Each row is a point on a landscape with many valleys, with its height.
A ball rolls from a point to whichever of its 4 nearest points has the largest drop for the distance, and stops where none of them is lower. Distance is the straight distance between rows; heights are no part of it.
J_113 h=386: [109 117 107 120 191 127 132 127 147  70 136 150  48  87  89 148 181 119
  85 210 134 122 164 123  77 172 140  87 227 119 139  85 142 103 133 135]
J_912 h=413: [101 125  77 129 164 147 174 181 104  55 147 180 180  90 125 124 172 134
  89 160  77 151 134 133  92 171 142 136 126 123 130 118  94 104 179 147]
J_567 h=247: [ 82 141 145 133 151 108 129  97 152 163  66 125  44 124  89 141 173  96
 127 199 136  96 132 139 159 117 101  99 193 129 119 111 162 119  69 112]
J_361 h=335: [137 150 147 144 111 124 111  94 142 182 109 101  86 145 157 119  64 104
 164 116 155 129 140 162 180 126  88 110 121 132 133 137 160 141  95 159]
J_294 h=409: [146 121 141 115 102 136 126 121 124 137 119 117 138 159 122 111  74 144
 111  99 135 128 101 121 133 108  99 134  85 124 121 128 141 123 139  82]
J_974 h=208: [139 140 122 142 117 106 117  98 161 175 123 122 104 131 117 121 130 111
 141 137 153  95 128 124 138 140 110 106 142 132 107 161 122 135 146 120]
J_422 h=440: [126 132  78 136 176 129 181 166 143  77 150 134 127  90 120 153 153 126
 113 187  96 117 174 155  63 195 137 126 205 113 129  83 126 113 131 134]
J_501 h=290: [152  96 163 126  97 142 114 105 102 174 142 109 167 171 150 111  85 127
 140 113 136 134  91 145 189 104 135 145  68 133 134 164 117 112 121 113]
J_2 h=157: [125 121  67 134 137 135 155 159 123  91 135 137 156 139  97 128 150 141
 129 129 117 131 134 104  86 149 148 123 111 109 119 107  93 117 159 131]
J_837 h=388: [125 135 154 146 127 123 103  83 134 202  95 105  65 111 133 125 115 109
 156 139 149 110 136 139 165 119 121 101 156 121 108 171 136 137 117 153]
J_137 h=480: [110 135 106  83 127 129 145 146 129  73 144 137 146 146 128 110 139 161
 115 103  90 143 123  97  86 137 161 139  95 130 110 150 103 129 157 116]
J_235 h=403: [133 111 163  84  89 137 100 126 100 126 163 127 199 166 174 119 108 154
 126  48 145 124  79 118 164  78 151 146  76 139 124 138  94 176 140 103]
J_433 h=383: [105 126  82 111 128 121 156 181 113  62 150 172 174 118 148  87 160 169
 114  94  94 138 143 122  63 145 161 127 132 105 100 110  84 103 168 137]
J_140 h=291: [119 117  82 149 142 140 154 156 141  88 132 141 152 114  96 125 154 140
 126 165 127 140 124 105  89 159 132 115 123 137 143 105 107 129 170 119]
J_187 h=587: [111 124 111 117 158 116 140 130 168 100 135 121  72  92 100 152 176 110
 117 203 127 123 156 105  78 159 125  90 214 103 136  85 137 104 108 120]
J_442 h=270: [109 112 113 139 164 140 124 113 136 130 104 142  42  99  73 166 159  85
  96 208 117 119 161  99 104 135 111  77 225  99 141  85 156 124  77 146]
J_426 h=394: [135 151 165 134 109 132  89 101 153 173  84  85  67 147 149 112  73 103
 188 107 179 119 140 167 182 118  98 118 129 131 129 130 169 136  81 154]
J_846 h=256: [116 147 102 129 168 105 155 126 165 127 141 110 101 101 108 174 180 110
 119 189 103 114 159 120  80 156 126 128 179 129 145 115 150 122 119 119]
J_783 h=344: [165 142 173 153 121 146  72 101 140 181 103  75  81 149 130 124  93  90
 177  89 183 121 137 172 195 113  91 144  81 143 135 142 183 121  87 148]
J_260 h=99: [138 119 163  87  82 130 106 134 112 105 178 137 214 170 179 117 110 155
 121  44 153 130  77 114 165  95 155 143  81 150 118 136  90 179 140 105]
J_970 h=257: [110 142 118 169 138  95 132 110 135 146 113 131  94  97 109 157 139 112
 102 162 145 126 148 124 117 130 115 125 180 136 156 111 144 149 121 128]
J_371 h=285: [159 141 147 152 120 142 104 104 123 190 117 100  98 137 143 126  77 104
 151  89 154 126 138 160 174 117  77 133 100 131 130 132 175 128  91 150]
J_320 h=407: [144 128  84 144 128 114 139 121 138 137 135 142 140 159 113 140 127 131
 126 124  91 123 146 111 111 140 143 128 114 129 105 139 105 133 141 128]
J_69 h=276: [114 126  99 136 164 141 156 156 152  79 123 133 130  97 102 135 166 148
 116 176 116 129 139 123  91 157 134 118 144 158 140 113 131 141 173 100]
J_929 h=354: [115 163 140 168 127 116  96  79 114 196  54 113  67 110  96 130 130 105
 162 175 157 127 129 148 156 110 103  92 169 114 143 135 164  98  65 161]
J_498 h=439: [149  88 186 143 107 127  87 111 124 182 135  81 135 180 143  83  77 134
 204  91 181 127 124 164 220 103 122 134  63 142 148 129 145 128 105 124]
J_682 h=479: [ 93 103  79 110 144 136 177 189  90  67 159 185 178  92 146  98 168 167
  96 121  96 150 137 120  75 148 158 134 143 103 112 114  75 111 182 154]
J_954 h=320: [157  92 177 141 102 140 103 105 118 184 125 108 143 157 150  95  74 139
 142 110 137 133 113 152 201 110 126 142  76 151 128 155 136  99 119 110]
J_139 h=391: [100 121  79 106 128 126 163 183 107  55 162 177 177 110 145  87 154 172
 106  94  96 143 143 123  65 145 164 127 136 104 106 110  81 108 175 143]
J_858 h=438: [ 99 124  78 100 123 121 178 189 108  60 169 182 189 102 158  82 160 173
 106 101  89 148 133 118  55 147 166 124 139 106 109 113  83 100 176 149]
J_88 h=153: [ 99 128  79 105 174 152 183 183  98  54 152 177 191  81 118 120 188 136
  74 165  71 149 121 137  79 167 127 141 126 112 132 121  96  93 182 158]
J_457 h=381: [139 127 133 117  93 124 128 119 124 114 121 129 142 162 124 119  69 142
 104  95 127 132 108 115 131 112 112 143 102 127 120 125 135 135 138  83]
J_216 h=334: [138 139 122 124 119 115 130  95 139 180 131  99  97 152 138 120  89 104
 152 138 143 121 121 137 165 135  90 120 112 125 127 149 150 157 119 145]
J_66 h=333: [156 110 162 110  92 140 120 112 109 161 128 108 166 167 136 120  98 124
 132 103 136 125  85 134 167 102 130 153  65 129 129 162 113 102 126  98]
J_860 h=173: [111 151 112 137 155 103 146 114 164 135 132 115  96 100 117 172 183 110
 116 194 100 126 157 116  98 151 120 128 183 133 155 120 147 120 100 127]
J_533 h=150: [ 98 157 125 154 138  84 142 112 155 144 111 135  91 110 114 165 161  98
 103 189 118 124 149 130 125 134 114 125 187 140 155 118 151 129  97 126]
J_919 h=233: [162 127 141 138 122 140 122 106 116 186 122 100 116 141 136 117  73 123
 139 100 139 128 131 145 164 111  79 135  91 122 128 132 169 138 110 139]
J_336 h=431: [145 130 103 172 110 118 125 115 160 153 120 138 128 111 117 129 126 128
 123 147 132 113 142 111 112 142 116 101 153 137 123 132 115 133 143 112]
J_47 h=271: [145 115 124 114  99 153 136 161 100 104 167 133 185 132 167 135 112 137
 105  62 120 149  93  84  92 116 159 178  89 131 127 137  98 121 133 123]
J_490 h=246: [134 144 126 161 122 108 113 101 146 168 109 125  91 102 105 138 139 116
 128 138 161 102 138 131 123 123 104 104 166 121 118 131 125 137 137 114]
J_535 h=516: [125 137 140 131 118 114 118  85 148 194 113 108  79 134 149 113  94 106
 157 138 148 113 126 139 173 131 109 107 136 130 116 160 141 152 118 155]
J_92 h=456: [125 142 104  91 125 114 158 195 100  42 184 163 178 126 149 112 131 144
 102  78 127 148  96 116  74 150 166 176  93 133 117 155 108 132 164 139]
J_820 h=445: [124 146 165 142 116 124  88  93 145 185  66  89  41 148 143 113  76 102
 191 115 176 115 144 163 190 114 116 112 155 131 120 135 170 147  92 155]
J_270 h=549: [148 124 152 100  92 133 110 142 119  97 186 144 219 168 192 118 117 163
 112  44 139 140  81 108 156 100 171 149  77 168 121 133  85 170 140 111]
J_135 h=293: [113 132 104 149 166 116 154 123 144 132 122 120 107  86 108 158 157 131
 110 173 113 129 154 113 100 137 129 133 159 151 151 118 143 156 141 120]
J_955 h=485: [122 127  87 117 183 154 193 175 135  71 133 150 151  79 125 142 162 148
 102 171  67 121 172 155  61 179 126 121 187 115 118  90 124 126 145 129]
J_116 h=402: [106 112 109 116 182 122 128 125 146  68 132 142  42  90  85 153 179 108
  94 209 135 125 163 119  80 165 136  85 226 110 140  82 145 112 122 132]
J_390 h=295: [122 141 146 150 132 118  99  84 129 202  88 108  67 104 119 131 129 108
 149 144 154 106 142 138 154 115 116 102 156 112 111 164 135 130 112 144]
J_840 h=367: [126 147 147 163 137 120  96  81 113 209  76 104  63 107 111 132 127 105
 159 152 157 116 145 142 163 110 122 111 165 106 124 162 148 116  97 166]
J_802 h=527: [115 126 116 100 128 124 150 132 122  90 138 139 143 153 135 118 117 157
 112 102  79 148 124  93  99 129 156 130  94 126 110 140 111 135 152 116]
J_924 h=343: [157  92 185 151 134 147  77 103 132 182 121  89 102 156 138  98  83 124
 166  79 177 124 133 165 212 104 113 146  75 155 130 141 155 121 121 123]
J_961 h=604: [139 128 102 170 121 124 133 122 155 145 117 139 126 104 116 134 130 137
 120 156 127 125 145 100 102 132 118  98 154 136 134 119 122 142 147 115]
J_138 h=489: [128  93 169  85  96 141 108 116  83 142 154 111 186 170 164 123 102 146
 137  58 134 116  84 128 176  77 153 152  77 129 132 142  97 168 136 110]
J_609 h=592: [136 126 119 127 123 107 136 114 119 124 129 138 126 174 114 126  85 133
 107 105 111 123 129 123 138 126 122 140 105 130 105 125 130 155 142 106]
J_739 h=251: [148 143 107 151 119 112 125 102 160 156 134 135 124 151 115 128 123 112
 133 143 138 103 133 122 133 145 117 115 129 135 107 143 116 133 138 121]
J_87 h=221: [133 140 135 144 125 118 107  91 153 187 111 110  88 117 119 122 135 111
 145 143 158  99 132 129 140 128 109 106 147 118 110 161 126 137 134 125]
J_150 h=454: [131 123 108 128 129 116 142 120 121 117 132 144 137 169 122 126 114 149
 109 107  76 133 143 104 111 126 148 138 102 130 101 137 113 146 143 118]
J_229 h=398: [159 129 165  91  77 121  94 151 102 107 191 133 230 162 177 127 102 158
 139  48 155 143  62 109 162  86 130 139  58 135 119 133 105 176 139 119]
J_49 h=243: [126 118  70 140 133 139 149 155 133 103 133 134 154 128  98 129 151 138
 131 153 119 129 126 100  86 155 133 115 117 119 137 116 101 126 164 123]
J_213 h=404: [122 143 159 142 122 125 105  90 150 186  94 101  58 139 158 112  79  99
 175 124 157 126 140 156 185 127 106 108 144 132 121 146 153 147 100 157]
J_926 h=406: [111 144 113  81 123 119 146 160 128  57 149 151 164 142 128 107 148 158
 117  93 100 146 114 106  76 145 162 142  90 127 106 149 105 121 160 121]
J_72 h=253: [121 142 102 127 177 116 164 145 151 102 132 116 115  93 100 163 184 129
 115 170 103 110 158 131  79 156 130 141 164 141 136 112 146 138 145 109]
J_337 h=305: [112 152 124 160 128 104 114  98 121 176  93 114  85  98  91 149 143 106
 130 156 181 112 131 138 128 113 101 108 168 112 148 123 146 136 110 127]
J_414 h=397: [154  89 181 150 107 139  96 104 123 185 124 109 136 155 153  90  75 137
 148 102 153 134 112 160 208 109 127 141  79 155 131 149 140 112 119 118]
J_716 h=396: [121 125  97 158 139 134 149 132 149 126 118 132 127  89 113 133 142 148
 115 171 121 135 138  98  94 137 123 104 149 143 146 118 131 150 162 113]
J_598 h=543: [141 124  94 164 124 132 142 124 151 143 130 138 141 114 113 134 129 139
 125 154 116 134 141  96  96 141 125  97 138 135 134 123 114 130 151 124]
J_710 h=317: [142  90 172 120  92 130 108 114  77 176 138 107 185 175 163 118  75 141
 160  73 136 129 106 156 189  83 149 149  73 126 141 135 116 152 113 126]
J_654 h=372: [152 120 146 117  82 140 123 125 119 127 132 120 163 165 129 119  88 130
 118  92 137 130  90 124 137 112 120 145  79 123 128 138 116 100 134  85]
J_918 h=577: [116 118 103 120 160 107 150 142 169  88 147 119  83  98 102 148 169 117
 117 204 129 125 157 119  69 175 129  95 214 115 141  85 139  99 112 124]
J_650 h=137: [161 158 195 144 121 159  68  84 161 192  71  62  62 145 135 135  90  85
 216 110 166 131 136 147 209  94 110 133  93 149 158 153 183 124  73 153]
J_833 h=490: [126 138 156 156 127 123  96  84 137 192  82 104  50 131 147 122  93 105
 173 135 159 114 139 154 182 124 122 108 161 128 112 155 146 143  99 158]
J_452 h=328: [123 130 123 117 103 126 139 126 120  97 124 148 145 159 138 122  79 154
  95 101 100 150 111 101 119 122 136 140 100 137 121 126 117 138 136 105]
J_248 h=706: [126 151  89  87 114 113 171 193 112  54 188 184 203 117 164  90 151 159
 103  94  86 147 118 129  59 152 170 144 115 117 105 142  95 108 163 153]
J_649 h=275: [134 126 130 120  89 130 136 128 120  97 129 144 147 159 139 119  82 151
  99  98 104 152 105 104 117 123 134 144  97 136 121 130 122 130 137 103]
J_289 h=323: [161 103 160 120  98 147 115 105 119 172 124 108 156 153 136 110  86 133
 133 108 127 127  90 130 162 103 113 140  74 127 122 155 133 100 131  97]
J_96 h=169: [108 122 136 142 148 118 127 110 160 138  97 139  50 106  95 164 166  98
 106 192 105 110 167 107 118 136 113  81 221 103 118  97 148 103  71 125]
J_933 h=385: [153 117 213 116  69 134  74 136 102 150 140 138 211 150 180 121  70 152
 177  48 134 134  94 146 187  76 126 134  49 121 112 157 129 159 113 125]
J_606 h=427: [151 113 146 118  89 137 117 134  99 121 145 133 187 166 149 140 110 121
 112  62 135 124  92 117 136 110 157 178  87 132 122 144  87 116 135 100]
J_365 h=304: [ 99 164 130 152 129 109 112  94 122 178  78 108  77 106  96 144 147 100
 142 184 167 122 123 138 141 108  93 102 164 113 160 124 157 118  84 139]
J_172 h=365: [132 122 109  95 112 140 150 187  97  66 176 136 177 121 151 122 120 147
 100  71 135 160  76  85  82 131 163 181  87 129 129 147 108 141 152 133]
J_37 h=131: [104 147 131 139 143 103 139 112 166 139 121 128  85 108 123 170 174 101
 110 190 104 130 155 117 111 139 122 111 197 131 146 117 146 111  90 124]
J_211 h=360: [137  98 188 105  81 138 103 122  81 157 140 120 199 160 177 115  75 160
 162  52 130 132  99 140 176  73 142 135  71 117 129 140 116 168 119 119]
J_514 h=353: [107 114 109 123 181 136 124 118 140 106 113 135  44  91  72 167 173 100
  96 208 125 127 165  92  87 144 122  80 222  98 148  83 154 114  98 140]
J_636 h=64: [ 91 146 144 140 141  98 127 104 167 143  81 138  61 119 105 149 168  92
 112 194 125 107 153 133 143 123 110 102 203 132 126 108 149 107  77 112]
J_149 h=229: [163 111 184 157 135 153  69 103 129 186 112  82  81 147 129 115  96 102
 170  83 180 121 142 164 207 108  97 156  75 151 133 143 170 121 108 134]
J_662 h=341: [146 135  94 152 120 110 138 111 149 144 138 142 132 155 115 134 121 119
 129 141 117 116 138 115 122 145 134 121 128 134 110 137 112 133 138 127]
J_143 h=313: [166 132 184 149 131 152  70  94 135 189 108  68  78 145 128 125  98  90
 187  92 181 126 137 161 211 105  99 153  74 149 145 151 174 130  97 148]
J_33 h=252: [168 159 206 150 110 159  63  75 165 202  55  62  41 153 137 129  81  93
 221 115 152 130 150 137 212  79 118 127 113 156 158 142 195 132  56 144]
J_889 h=322: [156 109 123 101 115 160 143 180 110 102 186 126 202 124 184 127 135 158
 108  44 126 144  86  79  92 112 174 168  93 143 113 141  85 129 144 120]
J_408 h=212: [108 143 113 153 156 101 153 114 147 137 122 123  97  96 117 165 163 113
 103 180 106 130 156 120 101 140 120 135 168 145 159 117 149 144 123 125]
J_53 h=224: [138 131 131 119  83 135 135 133 117  98 129 144 166 154 141 125  81 144
 104  91 117 156 100 105 113 125 133 151  95 131 130 130 113 117 129 103]
J_14 h=387: [108 143 102  88 123 119 144 169 130  55 147 159 168 141 136  99 147 161
 121  89 106 138 128 116  72 149 162 136 105 121  94 140  96 117 160 126]
J_949 h=294: [125 127 111  96 101 136 147 159 103  78 159 138 166 136 153 129 106 140
 107  88 117 170  84  82  87 131 157 165  88 135 140 144 107 132 144 132]
J_866 h=329: [125 141  92 130 172 117 168 158 154  91 143 118 128  97 109 159 175 121
 121 178 104 110 169 150  66 178 128 138 192 126 131  88 136 121 129 119]
J_965 h=297: [117 157 129 155 125 114 107  88 116 184  84 107  83  97  95 148 143 103
 141 163 173 113 129 134 138 107  95 108 169 107 141 135 141 126  99 142]
J_389 h=330: [115 163 137 156 128 116 103  88 114 197  70 110  70 107  94 134 136  95
 153 171 163 123 129 139 149 102  99  99 161 109 147 134 159 110  73 155]
J_593 h=393: [109 149 107  87 116 117 154 178 130  49 159 165 174 135 143 102 152 167
 116  91 102 142 123 124  67 151 164 140 105 126 101 136  96 106 160 131]
J_696 h=345: [123 119  91 149 143 140 149 141 153 107 124 129 136 101 100 127 145 144
 125 173 125 131 131  97  96 151 124 106 137 143 145 112 114 143 164 117]
J_951 h=395: [153 118 201 107  66 135  78 139  97 147 154 135 222 147 188 120  79 154
 162  53 128 143  76 130 185  72 119 134  45 121 113 164 122 162 115 129]
J_193 h=122: [117 134 103 139 170 128 158 135 148 111 124 120 113  86 100 151 170 141
 109 172 110 124 148 116  92 141 126 130 156 150 147 121 138 154 156 112]
J_667 h=248: [135 124  74 148 131 136 151 147 140 118 140 127 153 121  98 126 144 137
 134 153 117 131 133  97  90 152 129 114 118 123 133 115 106 126 159 130]
J_304 h=401: [125 159 145 178 131 121  84  78 113 200  55 114  69 122  96 133 126  96
 166 164 159 124 137 154 165 113 120 105 165 120 126 143 162 100  70 175]
J_959 h=331: [168 117 175 160 128 145  82 101 122 182 111  98  97 143 142 113  85 116
 145  85 162 118 141 168 194 107  96 151  81 147 121 141 169 115 111 130]
J_618 h=352: [141  95 165 109  96 138 116 113  91 167 140 109 174 171 143 124  99 124
 139  98 133 123  87 138 178  98 142 156  72 129 139 159 106 121 128 112]
J_862 h=421: [104 111  69 144 142 133 155 176 105  61 141 168 167 122 109 114 160 148
 114 126 115 142 142 125  82 158 151 133 123 109 116  99  79 115 171 139]
J_126 h=405: [150 120 147 117  85 137 116 127 107 130 139 121 180 169 137 137 106 116
 116  81 139 119  84 126 141 114 141 173  80 125 121 146  95 105 127  94]
J_341 h=451: [110 147 112  73 115 127 149 162 120  56 158 138 164 141 140 113 131 147
 114  98 109 158  96  99  80 147 161 157  85 133 126 155 114 129 160 129]
J_767 h=435: [127 126  94 119 128 125 147 132 123 112 132 139 139 157 114 131 130 150
 119 112  78 131 140  97 104 133 153 132 100 123 103 139 107 135 148 126]
J_582 h=216: [103 119  85  82 177 124 193 187  96  42 178 191 203  72 121 111 209 147
  54 132  90 132 105 132  70 150 135 159 151 101 113 109  86  91 219 138]
J_741 h=478: [127 125  87 129 181 145 182 174 138  80 138 141 144  85 118 151 170 142
 107 168  73 113 174 154  64 184 132 125 188 121 119  86 132 120 142 127]
J_253 h=441: [108 131  86 129 163 156 172 185 121  54 138 179 178  86 125 123 175 141
  85 174  71 148 135 145  89 175 132 128 134 138 126 114 105 104 171 141]
J_812 h=380: [147  98 186 140  92 119  90 117  86 172 133 105 182 189 149 110  64 146
 187  68 155 123 123 172 203  94 140 149  65 120 137 126 134 148 102 131]
J_264 h=504: [151 110 139 115  95 147 122 146 106 118 163 138 190 142 177 134 122 141
 107  44 121 129 100 101 120 105 176 179  95 148 113 142  83 124 134 107]
J_539 h=338: [107 118 122 124 151 126 132 119 165 120 110 126  59  98 105 157 175 109
 109 199 107 126 163  99  93 146 114  84 222 105 137  90 143 102  89 128]
J_3 h=319: [116 145 115 177 127 110 126 114 138 156 110 138  96  90 108 148 138 120
 110 146 157 114 148 130 111 121 109 118 176 129 142 113 135 152 128 114]
J_963 h=116: [ 99 143 132 140 139 103 136 107 173 138 101 131  70 108 111 160 177 100
 110 198 103 119 157 118 114 140 116 100 203 130 134 114 146 106  78 121]
J_508 h=452: [ 93 102  79  84 154 133 191 187  93  61 169 178 187  84 145  88 179 168
  82 126  96 149 116 114  74 140 150 137 144  97 126 113  75 107 209 151]
J_953 h=289: [109 143 112 162 147 107 144 109 132 143 113 132  98  91 114 164 151 122
 101 169 125 123 154 119 106 131 124 131 171 150 160 115 138 152 128 122]
J_273 h=390: [128 135  93 132 180 130 168 159 148  80 139 131 133  91 108 151 171 135
 109 166  87 109 170 155  71 174 134 135 178 126 122  89 141 123 137 115]
J_645 h=218: [147 107 148 111  95 144 116 136 109 111 168 138 192 160 175 130 131 147
 104  41 131 124 100 117 144 101 171 171  97 152 114 145  79 140 136 102]
J_887 h=100: [154  86 188 149 136 146  72 100 131 192 121  72  93 156 132  90  90 125
 187  85 189 127 136 150 227  99 110 136  71 146 147 138 151 128 117 130]
J_41 h=576: [126 148 103  90 116 106 161 193 110  45 188 179 192 120 159 105 147 154
  97  84  98 152 107 129  62 156 171 163 105 130 107 156 107 123 165 148]
J_718 h=461: [123 137 159 170 130 117  80  84 118 195  66 111  44 128 118 126 106  94
 173 138 168 112 149 159 185 118 131 123 169 118 109 147 152 126  87 172]
J_107 h=535: [153  84 181 147 111 134  84 102 125 182 128  99 129 172 147  86  75 134
 171 100 168 129 119 167 218 109 128 139  70 155 134 147 140 110 115 118]
J_210 h=161: [130 128 124 118  85 143 135 147 110  97 147 139 174 148 152 135  84 138
 101  86 119 162  91  94 104 126 145 160  94 131 141 135 104 115 130 120]
J_44 h=486: [ 92 107  77 102 139 132 182 185 100  61 171 181 188  90 154  80 164 174
 100 112  91 150 126 115  64 141 160 127 143  98 116 111  76 110 191 155]
J_706 h=426: [167 117 199 118  73 130  70 159  92 142 167 144 216 157 199 131  82 131
 170  56 132 144  78 127 205  66 120 159  26 127 103 180 110 156 129 143]
J_54 h=187: [ 98 156 123 165 134  86 135 104 135 148 103 134  88 108 105 165 151  99
 108 176 145 126 147 137 130 124 114 124 183 137 159 115 146 143 106 127]
J_445 h=389: [156 104 203 124  87 127  78 125  90 157 129 113 190 169 155 111  63 157
 192  46 148 118 120 172 189  74 135 145  49 121 120 141 143 156 104 123]
J_646 h=359: [145  97 190 132  85 124  92 115  79 167 134 112 186 177 158 108  64 149
 181  58 143 123 120 167 191  80 136 148  63 120 133 131 132 153 105 127]
J_352 h=351: [136 124 170  84  70 132 100 134 103 111 176 133 219 162 181 116 101 155
 137  45 156 138  70 112 166  82 135 134  63 139 127 133  99 183 139 111]
J_269 h=340: [110 137  93 118 182 143 125 102 138  93 113 153  37  98  57 171 193  78
  95 233 118 108 155 113  88 148 129  70 205 125 163  93 160 116  92 159]
J_817 h=371: [119 150  77 106 181 152 147 100 164  86  94 167  32 101  67 170 205  78
 108 248 122  86 159 128  70 151 127  61 214 141 149  78 158  98  89 148]
J_316 h=278: [161 116 145 128 122 148 122 112 112 182 124  98 118 140 132 117  75 137
 125  96 135 126 120 135 160 105  82 138  88 117 120 134 165 133 129 118]
J_523 h=408: [157 125 188  94  66 138  77 145 105 139 168 130 225 148 184 124  89 152
 160  54 139 142  74 113 176  69 121 128  49 116 122 149 112 166 129 134]
J_43 h=227: [144  83 175 138  95 131 106 112 103 182 136 110 167 178 151 101  71 128
 156 105 139 130 108 158 204 105 139 142  69 139 141 149 121 120 113 125]
J_943 h=449: [172 119 182 104  79 125  76 162  93 140 184 134 224 154 187 134  94 141
 152  51 134 149  68 110 194  59 119 161  22 116 101 172 106 157 134 140]
J_266 h=298: [119 122  73 120 140 132 150 161 116  81 139 139 152 137 107 119 155 153
 127 108 107 129 142 107  75 144 154 133 111 104 101 113  91 122 161 126]
J_825 h=717: [152 116 148 103  98 143 122 148 120 104 186 144 210 158 197 120 129 156
 101  42 122 134  94  99 140  99 181 160  83 168 112 143  82 152 134 115]
J_323 h=444: [115 137 110 118 155 107 145 133 176 112 133 106  95  98 110 162 182 104
 119 199 115 122 152 106  79 163 122 109 203 113 141  99 143 103 100 122]
J_544 h=277: [ 76 154 143 136 139 102 132  97 152 157  67 116  61 120  91 136 155 100
 133 204 149 113 124 138 158 113  97  97 182 133 148 117 163 125  74 120]
J_431 h=288: [127 129 121 105  97 135 144 144 120  86 143 137 163 151 155 123  91 148
 107  96 104 170 100  90 100 126 149 153  87 135 138 141 115 123 136 116]
J_482 h=399: [109 124  80 144 145 139 164 174 131  57 130 160 160 109 100 118 160 139
 111 171 112 142 135 131  94 175 141 124 126 148 135 104 103 121 172 123]
J_861 h=254: [166 124 193 153 130 161  63  94 136 197 101  66  70 148 128 135  96  90
 198  96 179 135 141 141 227  98 108 143  70 153 165 155 170 135  90 154]
J_511 h=500: [109 146  83  80 173 160 198 180 123  41 149 168 197  77 122 115 190 140
  79 172  67 134 128 147  69 176 108 116 151 104 125 104 110  94 173 132]
J_236 h=446: [139 134 110 119 126 112 135 104 128 165 134 112 110 159 117 123  96 112
 130 121 138 116 119 137 154 130  98 133 100 123 120 133 144 167 134 120]
J_469 h=311: [125 140  99 129 172 109 159 148 160 100 143 113 114  98 103 165 190 119
 119 179 108 113 162 141  68 172 128 132 183 125 136  99 143 122 126 122]
J_807 h=434: [109 140  83 102 169 160 191 179 125  51 139 168 184  79 124 126 186 141
  87 174  63 144 132 145  79 177 117 124 136 118 122 115 109 101 171 142]
J_151 h=400: [112 116 102 124 191 122 134 128 151  63 142 153  52  78  99 145 176 124
  78 208 124 129 170 139  69 182 141  92 229 129 136  89 136  99 135 139]
J_666 h=455: [116 137  90 114 171 162 186 179 135  61 130 165 166  78 125 126 176 150
  88 171  56 130 153 148  73 180 123 115 150 133 122 107 120 110 166 130]
J_588 h=223: [134 118  68 135 133 136 147 148 124 108 142 129 155 145 101 131 150 143
 134 131 101 132 136  95  84 140 141 121 112 113 117 118  96 124 154 132]
J_504 h=302: [ 86 105  85  89 170 135 191 188  90  51 168 185 196  76 123 104 195 153
  66 135  87 144 113 122  75 150 141 151 140 103 116 120  84  95 213 150]
J_395 h=502: [140 103 158 100  94 139 113 117  97 140 147 117 183 175 147 131 117 135
 128  68 139 111  82 128 167  97 161 167  77 129 131 151  90 138 135 105]
J_956 h=508: [138 128 118 121 124 109 135 113 123 136 131 123 121 170 114 125  86 130
 113 105 126 121 121 124 142 120 106 139  96 123 113 126 140 158 140 106]
J_927 h=186: [134 137 120 127 120 112 122  95 157 177 133 118  94 140 128 119 116 107
 144 146 148 104 123 131 153 135 113 113 127 133 108 160 131 146 137 126]
J_885 h=356: [170 106 170 149 126 144  94 108 117 187 119 108 114 142 144 111  80 132
 136  91 142 124 128 157 185 105  99 147  81 144 119 145 160 115 116 120]
J_991 h=128: [ 83 160 134 138 129  93 131  98 141 152  80 120  73 117  94 140 156  96
 124 193 164 115 128 148 144 119  95 107 180 127 158 113 156 127  85 126]
J_22 h=437: [128 134 118 173 123 114 123 110 147 153 113 141 108  94 116 138 131 126
 116 145 143 120 147 114 105 130 116 107 173 133 135 118 127 145 143 110]
J_80 h=268: [162 107 193 156 139 158  64  93 132 197 111  61  73 152 133 121  92 102
 194  87 184 130 136 144 228  93 108 145  67 151 154 142 161 136 107 147]
J_36 h=475: [128 127 117 123 116 113 136 117 122 112 126 148 128 173 127 131  84 146
 105 105  97 134 128 116 125 126 136 141 103 133 112 130 124 147 142 103]
J_898 h=242: [ 85 159 129 137 137 109 127  93 135 179  61 108  61 114  90 134 142 103
 147 199 156 122 116 135 152 104  93  87 173 126 153 118 166 120  68 132]
J_224 h=442: [116 115  94 125 182 127 166 148 147  67 159 149  99  78 119 135 155 128
  93 226 113 138 163 143  64 206 147  99 225 120 139  94 131  96 139 143]
J_751 h=185: [ 99 136 145 148 152 114 128 104 161 151  76 136  46 125  87 150 169  88
 114 194 121  94 151 130 148 123 105  96 209 114 111 103 151 113  62 112]
J_517 h=443: [112 138 114  81 112 125 148 158 124  63 153 142 158 141 142 114 122 155
 108 102  99 164 102  89  86 138 158 150  85 135 125 153 116 135 150 126]
J_757 h=436: [131 140 161 141 133 130  79  82 140 186  59  71  26 146 121 120  78  95
 211 123 187 115 141 150 189  99 125 120 155 120 127 124 177 142  80 154]
J_627 h=267: [126 151 131 157 128 111 105  97 131 182  93 115  84  97 100 141 144 114
 138 142 173 102 133 133 127 115 102 112 166 107 129 144 131 133 125 128]
J_672 h=382: [122 134 101 134 172 139 168 167 151  65 119 150 141  88 113 135 174 142
 105 167  87 121 157 156  79 165 130 133 161 148 117 103 130 132 159 104]
J_290 h=307: [147 144 135 137 115 127 119 101 127 191 122  98 102 144 151 124  67 107
 149 113 144 130 134 150 170 124  81 123 101 124 133 132 163 142 100 151]
J_620 h=368: [109 126  83 106 132 126 149 167 115  63 144 151 159 134 121 108 157 165
 120  94 106 135 144 117  68 145 160 134 113 105  97 113  89 108 164 124]
J_823 h=358: [109 128  92 119 190 133 122 117 135  74 126 155  34  95  68 166 192  93
  83 218 130 116 165 127  78 159 141  84 215 124 148  87 155 107 114 149]
J_205 h=332: [143 165 180 126 115 146  78  94 161 181  67  64  55 145 137 122  80  96
 211 102 176 117 138 157 189 104 103 116 121 134 144 131 184 135  73 146]

Call two points neighbours if one is among the 4 nearest of the other. Go from one point of each pair to the other, from neighbour to neighbour, staying as low as possible. Name the highest point that can't be avoided.
J_919 and J_927: J_216
J_636 and J_260: J_523
J_645 and J_2: J_606
J_887 and J_650: J_861
J_2 and J_193: J_140
J_927 and J_193: J_365
J_193 and J_636: J_846
J_919 and J_887: J_959
J_43 and J_210: J_457

Where does a ball stop that starts at each point below?
J_718: J_927
J_955: J_193
J_943: J_43
J_304: J_927
J_823: J_636
J_609: J_210
J_3: J_636
J_953: J_636
J_817: J_636
J_706: J_43

Two balls start at each pair of points below. Name the first point that both come to, or write never.
J_137 and J_139: J_620
J_224 and J_846: J_963
J_151 and J_514: J_442
J_44 and J_248: J_620
J_858 and J_41: J_620
